Points on a hilly landscape, in no order, each with its height.
From any point a climber steps to the highest of the 2 points nearest to it. It stops when none of these is higher. Distance is the straight distance between rows; heights are no part of it.
Z726 h=9.5: [ 10  -8 -15   2   9  11 -20 -10  21 -26  13  -6  -3   0  -4 -12   9  12
 -32  -9]
Z192 h=51.6: [ 21 -10   4 -15   2 -23  19   7  -8 -15  37 -36 -33  -4  -5  61 -27   7
 -24  13]
Z737 h=43.2: [  2 -21  31   1  -2  19 -14  23  -3 -12  12  11 -14  -8  -8 -13  47  21
  16 -14]
Z348 h=57.5: [ -8 -14  26 -19   3  -7 -19 -13  -5   0 -14  15  16   3   5   3 -15 -19
  35  19]
Z225 h=15.5: [ 10 -13  -4  -3  14   6 -23 -15 -15  14 -14  31   5  -1  -1 -26  -5  -6
   6  -1]
Z428 h=25.6: [-14  -5  16  24  21   9 -40 -15   1   0 -25  -3  -4 -12  -2 -32 -21 -31
  13  24]
Z158 h=27.5: [-10  17 -24   8  -1  -3   1  -6 -18  -9  -3  14  -7   6  -3   8  38   3
 -15  -1]
Z307 h=27.9: [ 13 -29  23 -27  -2  20 -14   3  -3 -19  11  19 -12 -15   0   1  32  17
   9 -28]
Z280 h=5.2: [  3   4 -11  12  20   0   2 -35  37 -14   9  -5  -7  14  -3 -14 -15  19
 -22 -10]
Z142 h=4.7: [ -7  -2  -3  -9 -16  12   1   1 -24  24 -32   2  35  18  -5  -1  14  10
  22  14]
Z849 h=50.8: [  6  12 -34   4  13 -19  -9 -28 -18  -6 -17   4  -8  12 -11   1 -25   1
 -15  13]
Z485 h=18.9: [-18   0  -1   0  11  -5  -9  -3   2 -14  48 -25 -10  11 -14  26  -3  33
 -35   7]
Z276 h=36.6: [ 14 -15 -13 -27 -14  -3   2  10 -10 -23  20 -19 -16  -6   7  51 -15   5
 -32  -6]
Z255 h=38.2: [  0  -8  13 -16  -7 -12 -13   4   9 -14  29  16  10  11   6  18  -7   2
  -3   3]
Z669 h=1.2: [  9  -9   0 -31   1   9  18 -12   5   7 -20   3  22   5  41  26 -18 -14
   1   5]
Z82 h=18.8: [-37   3  -6  24 -12  13 -29  -3   0  12 -30   5   7   0   6 -46   5  11
   3  23]
Z914 h=10.3: [  2  12  -1  -9 -34  11  65  39  -4 -14   5   1  -1 -24  21  11  30 -12
  14 -19]
Z27 h=41.1: [  0   1  32   1  -7   6   9  27 -37   5 -20  11   2 -25 -27 -35  26 -34
  41  12]
Z98 h=33.9: [ -2  -3  12 -11   6 -24  12   3   5  -6  41 -35 -10  14  -1  47 -10  10
 -33  12]
Z62 h=9.3: [-21 -15  -1  12  28   6 -15   0   8  -7  46 -17 -35   3   3   4 -15  44
 -41  -1]
Z196 h=47.7: [ -5 -14  34 -22  -2   6 -17  26 -37  14 -30   5   8 -24  -5 -21  17 -33
  43  17]
Z870 h=14.4: [ -4  24 -23   2 -13  -5 -12  15  -6   6 -14  12  24   8 -14 -33  10  17
   4   7]
Z270 h=10.0: [-15  17  -7   1 -25   8  16  21 -13   0 -14  11  22  -7 -30 -28  18  10
  22  11]
Z12 h=6.2: [ -3 -12 -16  16  21  26 -18  -3   9  -9  23  -7 -22 -13   6 -21   0  14
 -37 -27]
Z741 h=21.2: [ 22 -43  10 -30  -4  16  -9   7  10 -21  22  -4 -10   3   7  10  10  17
 -12 -19]
Z220 h=16.6: [ -1   3  -1  -8 -25   8  41  36 -12 -10   3   8  10 -12  -7  -1  27 -18
  17 -16]
Z539 h=24.5: [ 13 -18  42  -4 -23  15  13  32  -5 -10   8  -6   1 -13 -10  -5  53   3
   8 -23]
Z272 h=15.7: [ 10  -6  17 -29 -31   2   4  28  12  -1   5  -9  19  16  33  23  17   0
 -18 -14]
Z575 h=15.1: [ 14  -5  29 -33   1  -4  -3  -8   3   4 -30   9  14  -5  41 -10  23 -22
  13  18]
Z657 h=40.8: [ 25  19 -26 -12 -25 -20  -3   8 -21 -19 -23  -4 -18   6  -2  14  16  19
 -14   7]
Z371 h=16.7: [  2  15 -23   0  15 -10 -13  -2   1 -19  17 -15  20   5 -20  19 -16 -13
 -17  -6]
Z253 h=43.3: [  6  15 -35  29  27 -21  -9 -15  -9   3   7   0 -30  13  -4  13 -26  -2
 -24  -2]
Z552 h=1.9: [ 17   8 -15 -26  -8  -5  25  -6  -1   8 -27 -15  11  17  35  42 -34 -13
  -2   4]
Z381 h=6.3: [ -7  -2   2 -13 -30  11  26  14 -18  13 -30   9  23   2 -10 -17  13  23
  25  16]
Z454 h=21.0: [-14   7   6  13  -4  12 -21   0  -2 -10 -15  29   4 -14  -4 -18  29 -24
  -1  16]
Z867 h=0.5: [  3  -8   5 -33 -25  27  19   2  -6   8 -39  11  10 -12  48  11   0 -11
   3   0]
Z647 h=52.0: [-16 -22  36 -25  -7   6 -16   3 -16   4 -39  -4  16 -12  10   6   0 -27
  32  23]
Z508 h=36.7: [  9  10  -7  20  41 -14 -11  -4  17   9  42  12 -13  10  10 -12 -26   1
   2 -22]
Z958 h=4.6: [  0  11   3  27   6  -6  20 -15  44  34  26  15  -7   0 -19 -12 -24  -3
  32  -6]
Z340 h=27.4: [-19   3  -1  41   9  10 -25  -7   1  17 -16  -5   7   6   5 -26 -37 -26
   6  11]
Z858 h=23.8: [  0   3  -9  29  35 -17  27 -27  25  24  44 -10 -37 -10 -13   9 -24  24
 -18 -26]
Z215 h=45.2: [  5  10 -10 -27   0 -19  -7  10   3 -18  15   4   8   8  12  16  13  16
  -8  -4]
Z875 h=23.9: [-24   7  16  10   9   9 -36  -1 -15  -4 -34  10  -7 -26 -11 -39  13 -29
  11  29]
Z212 h=28.2: [ -2   4  25   8 -16   1  27  34 -20 -11  -1  16   5 -19 -18 -23  29 -25
  39  -8]
Z703 h=2.0: [  9 -13  11  21  23   8  -5 -46  32   2   4   2  -2  -2 -14 -25 -24  -6
 -17 -13]
Z885 h=4.5: [ -7  -4 -30  30  22   2 -15   3  -2  -5  25 -20 -40   2  15  -6 -13  31
 -44 -26]
Z384 h=29.2: [ -1  -7 -10 -25   8  -4   9  21  -9 -22  26 -21  10  -9   8  47  -9 -12
 -15 -13]
Z193 h=35.7: [-14  15 -31  21  16  -2 -15  -6 -12 -15  11   4 -29   2   2  23   4   6
 -24  -6]
Z285 h=14.3: [ -6   0  32  -9   0   8  -4 -26  -1   2  -5   6  23   4   1   2  34   7
   6  -5]
Z749 h=9.6: [ 18  11 -31   1  20 -19  -3   0  10 -29  22 -25  -9   7 -20  25 -30   9
  -1  -9]
Z780 h=13.9: [  5  -3  48 -26  -5   5  -4 -17 -10  -3 -27   5   3 -13  14  -2  46 -21
  14   2]
Z969 h=44.7: [ 17   9 -14  25  19 -20   0  -1  14  25  19   3  -8  21  -1 -17 -49   6
   2 -20]
Z928 h=29.4: [-11  -9 -12  44  17   5  -4 -16   3  32 -17 -13   8  14 -12 -13 -52 -19
  17  20]
Z213 h=59.3: [  5   1 -21 -14   8 -10   2 -28  10  -8  -8  11  15   8  -3   6 -25  -7
   0  26]
Z579 h=22.1: [ -7  10  -9   0   2 -13 -11   8 -19 -15  24 -26  18   7 -10  36   8 -13
 -27  -3]
Z469 h=48.3: [ -9  -5  14  -7   5 -18 -16   0   7  -1  16  24  15  16  11  13 -19 -15
  24  13]
Z416 h=1.5: [  5   4  -2  18  -4 -12  17  -7  43  20  12   9 -11   2 -28 -16 -18 -19
  37  29]
Z772 h=14.2: [ 14  -4  -1 -18 -34  15  15  35  -8   2  -5 -10   4   3  38  37   9  -9
 -16 -21]
Z846 h=21.1: [-36  -5   5   3 -11  11 -11 -12 -15  12 -38  11  16 -22 -11 -41   6  14
  13  29]
Z824 h=11.0: [ -1  17  -6 -11 -35  15  53  47  -4  -1  -5  -9 -12 -10  26  27  23  -1
 -17 -19]
Z956 h=36.1: [  8  25 -27 -11 -40  -9  16  25 -18  -9 -23  -9   0   2  -7   7  24   7
  -2  11]
Z112 h=13.4: [ -4  -4   2  35  15   9  29 -26  41  20  28 -17 -29 -20   1 -26 -32  -4
  -3 -31]
Z432 h=17.7: [  0  -2   8  16  13  12 -24   0  -4   2  -3  15  -1  -7   0 -29  23 -13
  -5 -16]
Z789 h=37.6: [  5  -2 -10  19  15  -6  -1 -12  -2  14   0  10  -2  26 -15   6 -40   3
  14 -10]
Z83 h=16.1: [ 14  -4  -8 -19   1  -4  -5   9  -3  -1 -24  10  15   6  16  -7  31 -11
   8  17]
Z319 h=16.9: [-18  21 -20  24  -2  -6 -26   8  -1  16 -23   3   7  22  13 -26 -11  15
   2  15]
Z183 h=56.3: [ -7  26  -8 -37 -16  -6  21  13  -7 -12   3   7  12  -5  26  28  19  11
  -4 -12]
Z953 h=0.3: [  7  -9  40  19  12   3 -15 -47  22  12  -4   5  -1  -2 -13 -20 -23 -24
   4  12]
Z500 h=3.8: [ -6   3  -8 -19 -21  -9   1   5 -19  16 -14  -2  37  17   5  27   1   4
  10   4]
Z321 h=8.6: [  1  -1   0  36  17   7  24  -9  48  27  33   3 -35 -21 -17  -3  -9   0
  21 -18]
Z729 h=32.1: [ -2 -17 -13  14  13  -2   4 -14   6  21 -12  -2  16  25 -20   3 -46  -4
  26  26]
Z645 h=31.9: [ 10  -1 -12  16  39 -20   2 -11  13   9  45 -10 -20   7 -11  11 -27  15
 -25 -22]
Z785 h=18.1: [-22  -2  30 -16 -20  13  -3   7 -14   5 -38   7   6 -31 -27 -36  20  10
  27  28]
Z779 h=45.1: [ 20  30 -31   6  -7 -24 -18 -14 -27  -7 -31  -4 -15   8 -11   4   0  25
 -12  12]
Z746 h=14.9: [ 18 -29   2  -8   7   7  -3  -9  27 -25  24 -16  -9   9 -11  16  -5  18
 -19  -5]
Z55 h=18.0: [ -4   2   3   2 -14   1   6   1  -7   0 -27  23   6  -6   1 -20  45 -11
   8  28]
Z961 h=17.8: [ 13  -9  34 -20 -20  12   2  14   1   3   0  -8  21   2  10   5  38   8
  -3 -23]
Z587 h=2.7: [ 14   2 -11 -16  -9 -22   8 -17 -20   9 -19  -7   9  31   5  42 -25  -2
   0  11]
Z889 h=17.5: [ -1   7 -18  37  29  -6  27 -14  28  20  30 -27 -23  -5  11 -15 -32   5
 -17 -39]
Z56 h=3.1: [-18  25  10  11 -25  12   4  10   6 -10   4  14  11 -19 -20 -37  29  17
   8 -16]

Where does a climber stop that starts at each point below?
Z220 -> Z348
Z416 -> Z969
Z867 -> Z454
Z824 -> Z737
Z875 -> Z969
Z12 -> Z737
Z587 -> Z846
Z958 -> Z969

Call two points neighbours if one is among the 2 nearest of the other. Go from one point of each pair to the other, from neighbour to neighbour, staying as high as possible. Name the lowest point that can't be avoided.
Z192, Z454 -> Z749
Z348, Z183 -> Z255
Z213, Z969 -> Z729
